A landscape with many valleys, sampled at points; each row gives a point and its height.
From any point a ball takes the steepest step (drop divided by distance) to one of its 2 nearest points. It stops when none of these is lower. Distance is the straight distance between rows; heights are no part of it.
K_23 height 490: [159 100 126 143 184  71 127 138  82 164  90 163 128 147  92 131  96 144
 105 128 165 228 146  75 185 143 132 127 156  80 130  83 115 145  93 127
 121 138 142 168 183 139 150  82 117 168 169 147 135  97 165 169 111 185
 108  83 158  80 154 155 103]
K_570 height 593: [181  68 144 123  94 218 141  87 111  81 104  61  74 105 157  96 110 113
 126 138 136  93 108 160 111  85 160 238 110 113  95 115 169 182 128 128
 133 115 143 128  73 144  65 147 166 185  98 113 150 164 119 143 140 132
  78 151 147  57 141 108 127]
K_839 height 314: [ 51 145 123 188 144 195 114 124 136 205 132 159 163 125 178 106 147 199
 124 118  75 159 119 117 129 125 168 108 165 106 128  81 134 133  49  99
 142  99 113 100 146 161 119 113 142 102 136 137 147 117 151 144 155 114
 144 158 142 125 175 115 157]
K_337 height 423: [179 112 148  65 168  78 184 152  96 133  85 135 128 112 138 134 172  89
  64 158 161 120 153  93 124 103 102  63  97 143 129 157 132  77 159 158
 115 123 133 120 139 134 179  85 110 174 175 119 170  69 107 171 138 134
 186  62 124  84 124 182 116]
K_321 height 501: [149 113 119 133 156  83 116 157  89 128  98 135  85 165 117 157  67 108
  71 128 182 150 152 109 167 145  69 106 135 109 123 141  91 116  95 144
 144 152 126 184 108 139 146 136 126 129 130 153 124 104 131 152 150 174
 141  63 109  98 142 134 142]
K_746 height 558: [107 168 143 153 132 164 140 124 154 154 162 154 156 137 132 106 178 159
 158  88  69 156 122  87 100  71 195  66 151 126 157 141 125 112 142 121
 111 128  86  46 120 147 133 113 138 151 124 110 135 173 105  89 133 136
 128 159 162 194 102 116 144]
K_249 height 546: [125 135 132 123 128  98 125 134  98 141 116 138 124 156 145 127 121 125
 114 106 137 138 163 124 158 141  97 159 116 127 138 120 109 126 186 150
 118 116 134 146 142 139 107 122 144 124 132 130 144 132 131 164  99 179
 157 129 157  88 155 140 133]
K_515 height 461: [113 159 157 134 108 164 107  91 170 159 157 133 210 100 172 108 166 176
 150 128 136 160 103 119 107 126 183 107 167  76 113  83 155 133 112  94
 117  87 155 108 109 176 106 129 149 163  86 133 174 117 161 126 152  97
 167 148 125 153 121 130 136]
K_59 height 378: [113 181 141  63 110  94 150 159 130 109 147 108 165 111  76 138 184 115
 126 105 129  89 134 144 119 129 117  83 105 139 116 163 149 109 251 181
 118 131 107 127 130 103 141 119 134 157 127  92 131 134  95 130  98  67
 166 134 146 190  68 139 105]
K_253 height 409: [133 170 147 106  89  84 131 121 147 112 163 121 152 121  94 137 130 118
 129 128 150 125 131 153 128 132  86  90  85 114 122 147 132 134 252 145
 139 152 116 158 100 125 113 121 139 128 104  88 136 136 113  99 126  45
 151 114 190 128  81 143 103]
K_752 height 345: [121 138 102 116 154  73 101 187 111 154 172 167  72 145 178  98 105  98
 129 110 109 151 128 103  64  64 132  99 165 148 128 122 104 118 153 111
 120 163 107  41  96 157 106  73 138 106 120 120 105 128  74  91 152 158
  77 105 148 131 109 152 121]
K_214 height 318: [111 120 139  87 152  92 144 130 185 100 130 134 154 149 148 120 166 151
 157 122  95 103 100 122 124  82 174 121 133 145 138 118 142 132 171 123
  88 125 157  89 136 152  90 135 146 132  92 123 137  72 126 128 109 153
 170 128  86 146 125  99 157]
K_600 height 352: [147  87 140 110 133 130 140 115 145  74  77 125 124 136 114 142 139 108
 141 148 123  83 108 161 103 108 122 158 116 144 145 135 129 121 142 134
  77 110 167  94 143 122 100 134  92 122 107 110 122  87 125 119  99 121
 134 132  73 126 144  97 156]
K_549 height 487: [ 93 184 137 125 108 120 150 120 193 127 169 107 201  97 170 109 188 151
 126 132 154 160 116  87 107 146 155  66 130  95 122 137 166 106 160  99
  97 109 135 103 104 152 136  93 157 138  97 105 176 112 131 116 163  95
 171 128 141 175 102 124 153]
K_347 height 661: [174 112 148 162  97 119 117 104 185 121 117 107 133 105 108 134 139 118
 125 223 149 107 148 179 112 168 123 157 106 109 143 129 117 119  89  93
 148 113 110 160  86 111 138 170 100 110 114 126 100 131 150 105 137  58
  89 155  88  94  92 113 140]
K_971 height 216: [143 116 116 127 130 116 149 149 113 109 130  86  76 147 119 138 100  93
 132 115 136 137 161 122 112  81  84 113 146 149 155 182 102  88 114 151
 106 140 108 120  80 171  93 127 156 131  99  97 134 142  72 108 166 184
 102 111 150 155 105 130 141]
K_99 height 344: [ 98 117 140  89 134 121 124 139 125 181 150 158 124 148 109 109 132 127
 122 112  78 132 174  77 106 144 117 150 179 162 172 128 110 104 105 100
 125 153  99 108 155 150 134  84 145 123 117 153  94 102 121 140 143 172
 108 139 172 147 135 166  78]
K_692 height 350: [ 55 168 121 207 127 193 111 113 153 201 181 148 166 111 151 100 160 166
 114  98 104 131  84 143 120 140 154  80 141  84 122  79 130 148  78 131
 159 122 109 128 111 142 123 134 130  95 110 121 133 151 139 118 192  63
 141 156 152 145 157 121 155]
K_14 height 436: [142 136 164 159 134 134 112  98 182 127 162 161 177 104 147 111 169 131
 167 130 141 152 104 138  96  72 187 115 159  50 138 122 121 140 115 121
 124 131 128 111 100 172 113 171 124 152  83 149 165 124 160  98 180 101
 148 163 134 171  90 117 134]
K_296 height 573: [131 118 145 180 116 194 158 110 143 150 131 127 138 121 123 127 157 139
 154 132  69 144 130 115 115  79 150 116 130 139 177 145 131  88  90 127
 110 111 120  55 136 158 119 122 138 142 151 114 136 176  94  79 130 157
 124 177 168 171 116 127 120]
K_16 height 480: [125 147  92 137 133  91 109 173 117 148 155 164  50 133 132 154  52  80
 109 137 173 121 131 143 153 151  68  84 133 103 141 119  80 148  86 164
 181 145 115 191  97 146 129 157 122  82 134 131 107 131 135  95 147 163
 104  59 120  99 158 138 125]
K_811 height 408: [123 127 160 150 125 146 121  86 137 142 119 135 156 138 149 149 182 111
 161 125 102 138 113 135  87  84 176 173 157  86 138 139 132 134 127 131
 106 109 147  95 137 175  92 127 141 150 116 131 133 122 179 104 128 136
 132 175 137 145 123  98 104]
K_976 height 627: [ 96  95 138 111 129 117 139 122 130 101  66  84 107 114 144 155 144 130
 111 169 145 140 148 119 146 146 145 160 124 143 103 110 146 110 106 113
 128  97 137 156 144 133 101 113 152 110 130 121 136 116 129 172  85 126
 151 124  58  45 184  85 127]
K_226 height 491: [116  96 126 121  80 196 162 120  90 118  82 104 129 120 139 128 147 140
 126 115  95  97 155 137 136 126 139 186 124 160 115 140 172 108 100 150
 115 100 170  86 141 136 114 140 144 146 171 132 146 149 124 120  92 180
 176 179 134 175 135 108  92]
K_958 height 747: [180 135 134 106 109 114 165 122 168  69 153 105 167  91 101 118 168 138
 134 135 135 114  70 124 114  98 160  96  98 133 121 151 155  91 172 149
  86 130 144 101 123 101 144 140 117 216 113  86 149 175  88  80 119 116
 127 154 113 210  30 167 155]
K_573 height 195: [131 127 137 108 107 122  57  74 117 151  88 134 119 122 147 110 131 147
 119 127 113 167  93 141 119 173 158 180 137 126 108  27 139 168 166 115
 139 106 126 152 101 116  81 106 162 162 109 120 138 123 155 143 136 127
  94 113 113  89 158 107 137]
K_125 height 245: [136 110 140  91 110 119  77 102 131 125 111 130 134 115 164 157 152 127
 118 132 137 132 118 142  95 116 132 146 132 103  97  72 133 144 168 129
  98 111 180 125 132 168  60  90 129 152  99 109 138 130 159 132 112 132
 122  93 111  82 142 125 132]
K_289 height 853: [133 137 124  99  97 142  77 151 131 122 152 164  84 140 102 139  39 114
 120 138 142 104 122 169  94 206 119 116 107 109 132  96  94 149 145 104
 191 107 123 158 138 136 125 153 114 113 148 120 147 146 160  98 102 132
  88  99 108  98 187 171 107]
K_797 height 538: [149 116 135 119 159  80 107 136 116 120  94 155 101 167  67 148  59 117
 141  99 128 110 137 161 202 148  61 169  93 112 152 141  84 160 123 147
 148 145 152 178 128 112 154 150  86  84 147 140  78 130 153 158  76 120
 114  98 147 108 151 137 122]
K_809 height 307: [142 100 111 149 184 141 101 106 121 167  27  80  97 161 116 116 103  98
 133 122 108 210 102 114 161 160 115 191 150 116 162 117 103 142  87 121
  84  94 138 167 104 127 134  92 154 132 145 161  94  73 124 152 131 187
 114  86 119 135 164  97 113]
K_988 height 492: [114 153 110  88 117 142 182 147  71 115 122 139 148 120 110 141 164 125
 100 112 148 107 131  81 129 121 116 106 125 177 128 189 153 105 122 152
 130 122 113  92 169  86 185 151  85 148 145 150 139  99 114 145 110 111
 153 152 117 190 113 136 121]
K_861 height 509: [116 130 118 150 101 188 134 137  68 170 122 107 122 139 164 115 128 141
 130  86 100 124 149 120 145 109 107 173 126 130 128 134 141 117  96 178
 129 108 141 117 112 148  92 136 154 107 142 147 128 154 135 133 112 194
 151 152 207 156 143 100  97]
K_439 height 472: [111 129  92 125  90 185 194 135  68 129  74 105 116 115 144 148 159 133
 101 153 125  95 127 113 143 148 131 143 106 165 103 152 172 114 117 161
 135  78 140  98 163  70 157 172 110 147 185 125 144 125 100 141  99 119
 190 176 111 174 136 124 115]
K_41 height 380: [173  75 128 137 119 153 143  89 144 104 103  99 108 126 139 131 154 100
 148 123 114  90  99 152  95  74 129 177 117 117 158 132 138 136 139 148
  74 119 179  74 117 153  85 126 115 146 100 101 118 128 135 101 135 165
 109 135 141 141 120 100 128]
K_395 height 539: [135 176 120 151 173 154 118 162 159 137 167 138 160 111 134  84 202 167
 138 122  67 153 105  45 110  80 193  26 179 121 141 116 147  90 129  95
  70 132  84  49 100 144 150  70 125 176 115 127 123 178  94  94 150 111
 113 142 128 169  70 131 154]
K_615 height 451: [135 129 101  97 149 153 175 150  80 141  73 124  98 149 153 152 197  84
 122 169 102  87 139 113 121 174 120 139 111 175 122 150 138 113 165 162
  93  73 109 109 151  89 156 143 115 153 182 103 154 116  99 179 133 152
 185 156 116 168 148 148 125]
K_719 height 404: [126 118  90  94 149  83 129 145 124 182 134 212 128 137 168 129  68 141
 104  95 156 184 117  99 151  68  98 117 125  80 120  81  93 155  89 171
 112 150 140 101 162 147 111 100 112  82 112 128 104 124 137 127 122 176
 123 101 186 103 139 163 114]
K_893 height 186: [108 120 144 156 124 187 128  98 106 178 101 113 143 129 190 137 173 178
 150  85  67 167 133 137 170 134 183 155 134 123 130  64 196 164 150 111
 118  59 149  98 121 170 116  76 156 185 182 111 155 169 167 150  91 173
 141 108 136 141 162 101 182]
K_373 height 450: [159 121 161 105 207 104 149 163  72 128  66 128 122 165  97 121 132 101
  93 130 158 133 184  81 186 153 117 157 136 101 108 153 108 114 115 166
 105  81 133 170 145 152 158 105 152 183 181 145 149 109 114 213 147 221
 184 124 105  76 152 163 147]
K_959 height 566: [105 183  98 131 143  93 108 162 136 115 195 181 119 133 138  73  89 136
 184 136 121 101 123 162 128 152 123  87 100 155 148 142 136 163 209  96
 165 180 105 118  73  85 171 147 132  77 112 127 109 100 101  87 140  74
 123 128 127 149  76 146 139]
K_872 height 473: [ 69 167 136 109 108 114 106 127 161 105 199 130 157 123 145 134 136 129
 144  97 141 110  93 112 104 114 163  98 150 126 126 143 124 144 136 152
 160 153 138 122 135 126 102 155 151 106  73 158 128 132 163 109 140 122
 154 145 126 173 105  84 102]
K_796 height 383: [ 94 146 110 195 142 167  99 108 168 202 184 167 109 111 150 107 117 130
 158  96  92 108  74 172 106 131 171 103 153  74 134  55  93 157  89 130
 158 138  96 126 128 140 126 162 112  77 142 112 103 140 142  78 166 102
 110 155 141 142 173 134 142]
K_158 height 321: [ 96 170 143 100  99  98 144 123 112 107 104 120 149 128  63 194 166 111
  73 108 131 103 123 154 114 157 120  93 131 136  78 163 148 123 145 139
 134 111 170 177 188 135 118 127 123 141 118 124 119 138 137 174  81  81
 176 135 106 135 136 146 106]
K_640 height 175: [125 118 120 154  80 124 160 117 142  99 156  89 105 102 117 157 137 111
 133 147 161 120 156 136 120 118 116  98 134 174 128 168 136 125  89 118
 129 160 105 130 134  88 147 132  97  84 116 135 102 162 110  83 136 100
  77 131 122 144 106  66 144]
K_751 height 643: [135 107 141 136 118 110  92 116 166 122  69 126 115 114 138 154 142 132
 120 208 139 140 138 143 110 186 144 130 133 124 135  98 115 121 115  88
 130 108 128 150 116 112 126 145 119 107 133 115 125 102 155 134 116  88
 124 119  56  70 156  97 135]
K_986 height 379: [114 137 109  94 148  78 127 172 122 163 161 194 115 148 202 116 120 117
 102  97 130 179 152  66 119  64 124 108 127 122 119 115 101 116 145 163
 102 147 111  83 137 162 126  59 154 103 121 124 136 137 112 137 128 195
 124 100 183 103 128 162 126]
K_934 height 677: [211  89 131 198 125 141 131 110 176  95 117  87 144 124 127 105 126 103
 143 225 117  78 131 184 102 165 135 196  94 117 125 137 132  81  87 100
 116  96 111 100 102 109 135 168 101 128 136 116 114 128 111 151 145 107
  77 186  81  99  90 127 163]
K_263 height 459: [137 135  93 109 132 102 125 145 120 103 146 102  58 145  78 184  35  79
 108  96 160 144 130 170 133 115  76  58 146 103 111 145  85 138 109 154
 163 157 136 184  85 174  93 149 147  96 101  97 123 158 103 110 154 134
 101  53 143 106 131 142 129]
K_620 height 497: [100 139 145 149 102 155  91 108 157 125 154 108 148 127 126 136 135 165
 159 121 142 106  98 146 124 148 173 147 139 108 113 124 137 147 144 112
 155 128 132 168 130 108 103 183 148 114 118 157 133 126 166 111 123 101
 156 162 100 137 135  92 111]
K_964 height 543: [135 141 133 113 163  84  99 152 129 109 127 180 109 146  99 150  83 104
 181 136 122  73 145 198 173 149  91 135  68 131 155 148  85 177 158 147
 181 152 138 155 117  84 179 160  85  63 146 137  74 106 142 115  87  92
 124 111  99 106 125 117 147]
K_671 height 804: [107 155 142  89 113  79 162 141 168 103 110 157 173 135  96 124 137 175
 112 154 161 138 136  90 171 167 119  90 100 142 141 148 125 147 123 106
 141 138 114 175 146  71 166 164 124 101  92 140 131  91 129 150  99  83
 181 135  96 119 118 141 145]
K_470 height 285: [124 125 154 100  92 119  98 113 117  87  96 116 140 112 106 181 182 113
  80 124 115 119 128 160  82 148 129 139 146 117  81 111 146 122 120 145
 108 107 194 154 157 170  78  97 148 142  97 115 130 183 155 160 104 108
 162 125 105 104 146 136  94]
K_575 height 435: [138 145 122 123 103  91 118 124 140 128 157  98  97 110 106 166  82  83
 131 116 144 122 136 174 121 118  69  93  96 107 114 126 105 141 197 156
 160 171 137 174 102 142  87 120 129  99 120  92 109 148 124 101 136  91
 110  83 186 101 104 129  96]
K_24 height 219: [157 134 122 156 123 136 172 127 105 116 144  68  91 119 103 139 100  98
 172 125 129 133 165 131 136  85  91 115 127 182 164 178 125 111 120 156
 129 169  89 122  95 105 131 129 112 104 130 103 121 174  79  85 140 128
  85 119 177 148  90 101 129]
K_899 height 371: [110 108  88 173 160 136 114 147 108 222 143 159  78 132 150 124  87 108
 110  99 114 150  97 112 128 152 117 126 165 106 148  85  81 130  55 117
 133 150 101 161 136 151 143 136 109  89 173 152 103  95 129 126 165 184
 109  86 144 125 186 140 129]
K_929 height 444: [152 101 138  57 163  68 158 168  88 121 108 173 121 134 140 111 140 107
 105 129 143 129 162 115 119 100 119 108  97 145 142 141 127  99 197 138
 116 114 142  80 141 145 152  68 134 159 147 111 173  99  64 150 113 167
 162  97 128  96 133 189 138]
K_730 height 590: [113 132  96 152 131 113 103 156 118 151 187 173 104 151 155  97  58 145
 138 111 118  98 112 152 113 136 112 126  98 167 154 144 108 168 152  93
 158 179 118 118 128  93 149 147  95  57 136 130 113 101 119 102 136 124
  92 113 140 142 133 153 147]
K_319 height 574: [158  82 107 120 100 203 136  61 121 137 136  52  82  90 144  86  87  99
 114  90 134 114  92 159 107 107 141 212 142 100  50  71 146 187 137 142
 143 150 126 171  95 128  51 129 176 155  97 102 116 175 122 150 185 118
  84 133 160  68 142 134  91]
K_725 height 559: [132 126 128 131 167  84 102 154 111 163 108 164 115 186  92 101  90 147
 124 119 134 136 160 113 189 182  81 178 116  95 143  94  90 150 151 128
 108 136 141 181 157 110 136 127 140 119 132 147 110 129 155 171 105 172
 128 128 178  89 153 163 116]
K_985 height 427: [105 133 108  93 127  86 114 124 147 133 126 186 136 120 132 164 112 130
 106 105 132 156 122 107 135  67  98 102 142 111 141 127  97 142  99 146
 127 152 163 104 155 150 115 126  94 101 102 143  94 102 169 111 100 137
 135 104 140 138 123 131 117]
K_105 height 374: [142  96 113 143 148 131 147 117 112 167 133 128 120 124 145 137 142 136
  96 141 130 151 151  78 127 111  99  94 134 153 146 140 128 103 103  91
 115 154 127 138 149 138 145  85 105 138 155 133 134  72 148 146 161 170
 146  81 134 110 140 146 113]
K_379 height 826: [109 106 109 135 152  86 125 149 134 133 137 222 118 140 137 123 107 157
 145 144 147 157 143 106 161 155 136 110 103 114 173 119  97 164 124  76
 148 153 100 139 142 108 196 150  98  86 151 150 124  90 161 108 121 134
 130 131  96  99 160 154 153]
K_693 height 845: [137 105 116 119 127 126  92 158 120  79 120 143  75 155 110 157  50  87
 153 131 142 120 128 178 116 172 126 160 107 124 156 144  79 158 103 134
 164 123 123 163 133 123 119 160 133  72 141 142 117 148 146 108 103 138
  82  93  88  85 196 128 139]
K_649 height 512: [113 183 113 100 124 110 154 150  98 129 158 154 162 134 123 110 153 146
 133 119 154 112 137  97 146 157 114  78  98 165 142 180 142 114 160 115
 135 132  76 101 117  54 208 158  78 118 133 151 131 102  94 133 132  60
 136 142 120 195  97 133 151]
K_55 height 792: [131 109 156  93  90  96 153 105 169  96 112 123 130 141  71 132  93 159
 108 140 117 105 128 141 147 134  89 130 111 170 140 139 133 152 141 127
 142 165 113 176 131  81 133 167 113 106  80 102  85 128 113 129  83  69
 139 113 113 122 114 145 107]
K_271 height 401: [117 133 128 109 148 134 171 133  61 125  37 144 159 165  93 164 167 117
 136 128  89 143 146 127 151 138 115 203 140 126 136 170 140 151 115 156
  83  88 167 156 200 131 133 110 141 156 156 158 122 110 145 181  80 146
 178 170 132 148 141 160  88]
K_143 height 130: [151 106 113 112  80 135 152 105 138  54 132  81 127  97 101 165 145  84
 123 118 174 108 141 157 100  82 106 105 113 137  98 143 152 124 117 138
 121 158 149 112 134 128 128 144  99 130  83 106 125 176 113  84 105 100
  97 146 115 134 119  73 148]
K_646 height 861: [122 128 143 132  86 142  85 149 112 154 131 105 118 141  96 139  49 125
 116 139 169 117 161 165 122 218 112 151 115 124  99 124 114  88 124 112
 196  99  92 175  98 119 128 167 147 107 154 134 135 132 131 150 109 111
 107 131 125  91 155 129 101]
K_504 height 336: [135 117 103 146 159 153 121 122  69 110   4  62 113 165  95 112  92 109
 107 108 120 227 137 109 186 131 142 174 146 133 121 140 161 123  71 158
  99  93 147 157 124 133 143  90 184 174 160 164 121  87 106 171 105 206
 141 109 101 148 149  84  88]
K_108 height 540: [145 185 107 124 140 121 131 169  88 100 164 141 139 125 124  54 155 135
 186 138 119  79 131 139 129 126 132 106 106 170 164 151 148 138 207 124
 124 149  79  72  62  66 164 142  94 107 121 130 118 134  68 105 133  60
 100 151 118 171  73 107 169]
K_335 height 513: [109 164 126 157 155 151 124 145 213 124 223 109 189 106 167  85 223 152
 138 130  81 131 104  86 112 132 172  48 137 110 110 112 171  97 136 114
  89 114 121  69  91 160 139  59 161 167 102 108 163 172 119 119 204 108
 150 141 144 189  79 137 173]
K_540 height 815: [105 166 104 108 123  64 132 153 186 106 139 203 136 137 133 115  99 170
 134 153 171 152 131 121 186 172 112  65  89  99 151 106 118 194 146 103
 156 140 120 183  99  93 180 152 118  80  92 146 117 106 146 100 131  83
 166 107 105 121 129 156 153]
K_522 height 375: [113 104 138 113 131 153 159 138  83 163  97 156 161 169 113 137 136 149
 130 109  90 154 173  96 139 130 137 197 155 151 148 150 132 123  96 101
 108 108 129 123 197 147 143 103 151 139 155 171 135  84 137 164 111 184
 151 152 154 136 154 153  92]
K_408 height 758: [160 140 151 121 108 110 145  86 183  66 165  85 183  97  83 137 157 135
 123 127 146 128  91 138 147  79 119 128 118 135  98 174 156  86 116 140
 131 140 138 169 126 101 166 181 116 198 100 125 128 171 127  95 125  85
 122 164 126 204  23 143 105]
K_685 height 400: [155 127 128 108 127 100 182 138 132 142 112 148 129 108 150 138 158 132
  68 161 147 143 148  70 148 122  80  69 105 162 140 162 144 100 156 102
  89 158 126 128 133 107 178 101  88 152 157 116 143  70 125 138 130 114
 162  64 132 112 113 156 113]
K_691 height 554: [151  95 110 147  85 218 126  60 141 109 174  94 116  78 120 111  73 112
 145 125 150 106  85 161 109  94 148 183 125 104  71  85 134 170  94 126
 161 155 131 163 121 119  79 169 140 146 107 134  99 173 129  98 155  94
  57 177 145  74 117 123 121]
K_770 height 527: [127 133 126 130 119 154 111 131  64 132 105  66 105 160 134 137  87 114
 140  82 150 117 161 147 148 131  80 177 128 120 107 148 113 107 134 181
 129 117 135 171  96 146  92 139 167 114 118 136 144 149 120 156 121 188
 143 105 175 126 136  92 119]
K_208 height 723: [150 121 129 123 135 102 107 152 160  74 168 116 131  98 117  78 121 147
 114 161 147 111 109  98 101 139 129  99 146 173 134 139 126  89 136  84
 106 155 117  82 142  87 162 106  96 151 115 125 103 144  93  92 146  95
  62 150  78 142  64 167 145]
K_192 height 836: [129 106 127 125 162  84 112 169 120 108 117 168  89 162 145 133 106  95
 157 147 131 122 153 140 124 151 132 160 105 138 176 147  80 144 134 110
 135 129 112 118 130 109 140 139 127  68 156 151 127  96 123 134 126 156
 111 128  87  80 167 122 158]
K_405 height 736: [165 110 132 114 103 116 132 132 125  77 147 114 129 110 100 125 127 137
 118 130 132 135 125 119  96 107 102 137 121 166 139 153 131  85 136 136
  93 139 131  92 141 115 131 118  98 166 110  89 139 174  97  99 124 114
  85 144 141 167  71 174 119]
K_768 height 611: [111 138 108 156  99 136  87 136 101 159 185 108 111 145 170 110  75 129
 112 107 135  96 114 144 106 180  82 136 107 151 118 120 113 142 176 134
 134 168 126 164 115  92 114 134 127  86 136 121 114 131 142 130 154 117
 132 100 166 125 129 138 107]
K_19 height 469: [151 117 151 126 162  80 156 133  71 156  83 140 165 140 108 129 142 124
  84 144 169 167 185  95 162 151 138 131 143 101 117 123 121 119 120 121
 138 102 134 164 171 148 157  80 127 180 176 163 174  81 145 205 121 175
 175 118 129  59 157 168 123]
K_622 height 351: [ 91 187 118  77 107  84 169 150 122 106 154 103 171 121  54 171 158 121
  92  73 137 120 131 119 133 128 109  63 129 146 101 182 155 129 175 168
 143 161 123 160 175 107 141 117 132 147 108 132 131 110 129 156  69  84
 178 115 131 182  85 137  85]
K_496 height 519: [128 125 148 143 101 185  89  82  94 101 125  95 126  98  88 151 126 136
 146 120 145 126  98 165 128  99 152 176 141 101  98 120 160 168 113 149
 177 162 152 169 135 125 103 178 142 149 115 171 106 132 181 106 129  81
 125 148 128 107 130  67  59]
K_745 height 449: [112 152 129 104  92  98 102 112 134 109 150 160 148 121 113 166 108 109
 130  98 169 100 111 144 130  98 107  81 114 118 127 151 116 140 147 141
 165 157 147 122 135 120 116 156  98  99  99 152 114 110 155  94  94  92
 123 119 128 152 114 104 134]
K_870 height 694: [144 109 142 185 142 134 122 127 172 105 148 139 149 112 140 110 150 135
 168 196 124 110 140 144  95 152 155 146 125 121 154 132 119  76  99  77
 112 113 114  59 121 127 139 137  90  99 142 128 148 123 120 120 169 119
  77 179  92 114 113 103 174]
K_679 height 520: [161 119 131 117 164  61 131 135  90 117  73 163 110 172  60 157 101 114
  65 117 146 143 149 112 194 142  56 135 117 120 119 157 104 136  98 140
 137 135 139 178 147 116 179 140  75 145 171 154 115 126 151 190  95 131
 143  83 127 107 146 155  99]
K_630 height 521: [120 149 134 135 109 132 102 120 132 117 117 140 144 117 110 153  97 141
 176 140 156 113 121 177 166 175 142 132  94 111 140 122 107 184 143 144
 184 136 113 191 122  78 149 193 114  85 138 154  96 118 175 106  85  93
 136 119  99 100 142  84 133]
K_912 height 139: [131 140 143 144  91 167 102  70 110 173  92 110 157 120 163  97 157 173
 126 117 103 159 124 140 143 179 180 164 124 135  91  60 198 148 188  97
 125  70 125 126 110 131 119  99 146 188 145 115 169 134 157 154 100 122
 134 119 120 131 154  99 169]
K_331 height 276: [ 73 119 130 143 206 213 141 126 149 213 125 163 153 128 176 122 155 190
 137 129  32 135 123  96 108  89 163 105 168 128 129 105 104 110  36 109
 135 139 109  64 181 164 142  82 152  89 159 141 119 106 132 165 166 133
 127 129 157 123 176 135 113]
K_244 height 277: [ 88 134 139 130 165 140 120 111 155 122 123 147 164 155 191 100 172 167
 184  98  86 127 104 141 160 103 194 165 137 122 147 101 132 164 147 100
  98  96 137 117 128 146 106 155 168 131 125 151 145 110 179 156 135 157
 183 148 107 147 164  91 177]
K_969 height 610: [150  80 143 129 103 167 113  95 112  89  59  61  93 132 142 113 125 117
 128 148 124 121 109 153 139 133 142 218 112 144 113  99 154 153 116 138
 113 100 133 154  92 126  69 136 170 141 107 123 135 147 122 150 126 132
 124 127 100  69 170  81 125]
K_645 height 536: [117 119 130 131  80 169 113  81 142 112 169 117 135  79  97 151 108 131
 145 112 156 142 103 154 105  89 131 141 151 102  91  97 138 137  78 144
 168 161 136 157 142 138  89 161 133 119  85 133 107 175 167  82 140  89
 101 176 166 122 114 114  69]
K_551 height 261: [136 154 103 142 111  98 139 168 104 117 178 111  99 110 139  96 104 126
 150 126 131 126 144 117 122  90 116 100 137 188 156 147 133 155 166 137
 142 180  93  92  97 102 118 105 116  86 108 110 112 166  68  75 142  94
  49 105 163 135  82 124 151]
K_388 height 781: [148 152 187  91  97 102 135 109 197  58 146 102 150 119  52 123 121 110
 115 159 142  51  99 176 115 149 103 101  93 141 107 158 144 133 138 147
 178 167 119 205 125  80 152 172 125 128  87 105  87 173 118 107 102  14
 130 130 102 124  79 135 103]
K_389 height 173: [153  98 142 129 104 152 132 119 106 100 121  65 100 139 142 141 111 107
 147 146 143 114 154 144  95 124 120 167 135 147 108 157 136  67 119 133
 106  74 136 111 105 170  79 126 158 153 136  92 172 165  93 131 149 184
 119 150 122 137 119 136 131]
K_6 height 770: [168 135 176 101 122 109 119  98 213  77 178 103 166 104  67 104 130 122
 144 151 164  74  78 154 126 118 139 117 122 114 118 157 132 132 154 127
 165 155 135 182  90 100 132 200 135 171  63 146 129 140 121 113 139  56
 135 151 111 153  81 140 107]
K_460 height 425: [135 137 139 105 165 124 168 164  76 135  30 128 118 143 131 154 185  97
 118 151 118 133 157 101 169 157 102 177 119 128 131 150 134 115 129 183
  85  63 149 145 150 125 126 113 139 161 171 123 157 127 117 196  97 184
 194 159 112 114 159 148 134]
K_778 height 234: [ 97 125 128 131 157 161 176 118 126 129  84 129 155 131 189 142 203 162
 172 106  95 127 112 123 175 129 195 146 129 123 144 120 178 157 155 135
  90  65 162  93 160 142 122 116 152 182 183 119 167 121 169 166  83 179
 208 147  93 167 144  98 175]
K_617 height 397: [ 94 104 100 201 134 179 107 121 151 189 162 128  88 106 133 141 102 107
 120 121  95 121 114 133 110 139 122 133 162 121 142 102  98 115  27 124
 160 147 113 120 136 137 132 155  98  82 156 149  81 120 146 102 157 150
  91 140 117 145 169 110 118]
K_849 height 709: [159 130 127 175 152 138 111 121 169  92 169 138 164 101 136  70 130 163
 150 174 108 113 113 129 102 139 158  95 109 141 136 123 120  75 136  60
 111 128 123  61 140 112 179 100 109 137 126 102 143 146  88 104 155 107
  59 178  99 134  84 171 200]
K_555 height 305: [123 137  86 176 154 116 120 174 120 141 216 121  85 127 159  60  96 126
 112 104 103 114 113 112  89  90 143  86 147 168 125 119 131 134 156 104
 139 166 109  52 101 123 120  74 110 104 135 112 107 164  53  83 171 123
  40 114 141 129 104 142 159]
K_92 height 78: [103  93 119 132  93 139 130 114 149  90 147 107 133 111 164 151 133 129
 117 114 168 120 126 118  92 100 154 109 131 144  86 119 157 109 120  98
 117 136 146  72 162 134 110 131 117 117 112 120 136 130 148 105 109 150
 111 132 110 123 147  71 155]
K_182 height 128: [120 104 143 123 111 134 131 142 119 107 122  92 121 117 174 146 167 127
 125 155 153 117 145 110  91 130 130 136 140 141 101 137 147  57  96 116
 120  75 135  62 141 161 106 110 120 132 142 118 185 130 132 141 126 152
 122 134 111 126 134  96 127]
K_639 height 311: [ 97  98 139 143 167 185 120 135 132 201 140 142 130 147 143 121 121 152
 139 130  58 148 149  93  95 129 141 158 187 146 142 114 114  94  29  79
 126 129 100 119 162 164 136  92 160 104 164 158 110 113 119 144 179 173
 104 122 162 130 160 159  90]
K_32 height 342: [143 117  97 171 182 137 105 121 102 222  88 116  95 132 139 134 107 127
 108 137 114 188 137  93 143 157 129 121 180 117 131  90  99 127  89 107
 105 134 122 175 121 144 140  83 132 147 166 142 105  65 143 157 173 193
 128  52 127 106 167 142 130]

Where does a ball stop that starts at each point below?
K_249: K_331
K_515: K_912
K_730: K_331
K_725: K_912
K_19: K_331
K_768: K_912
K_296: K_912
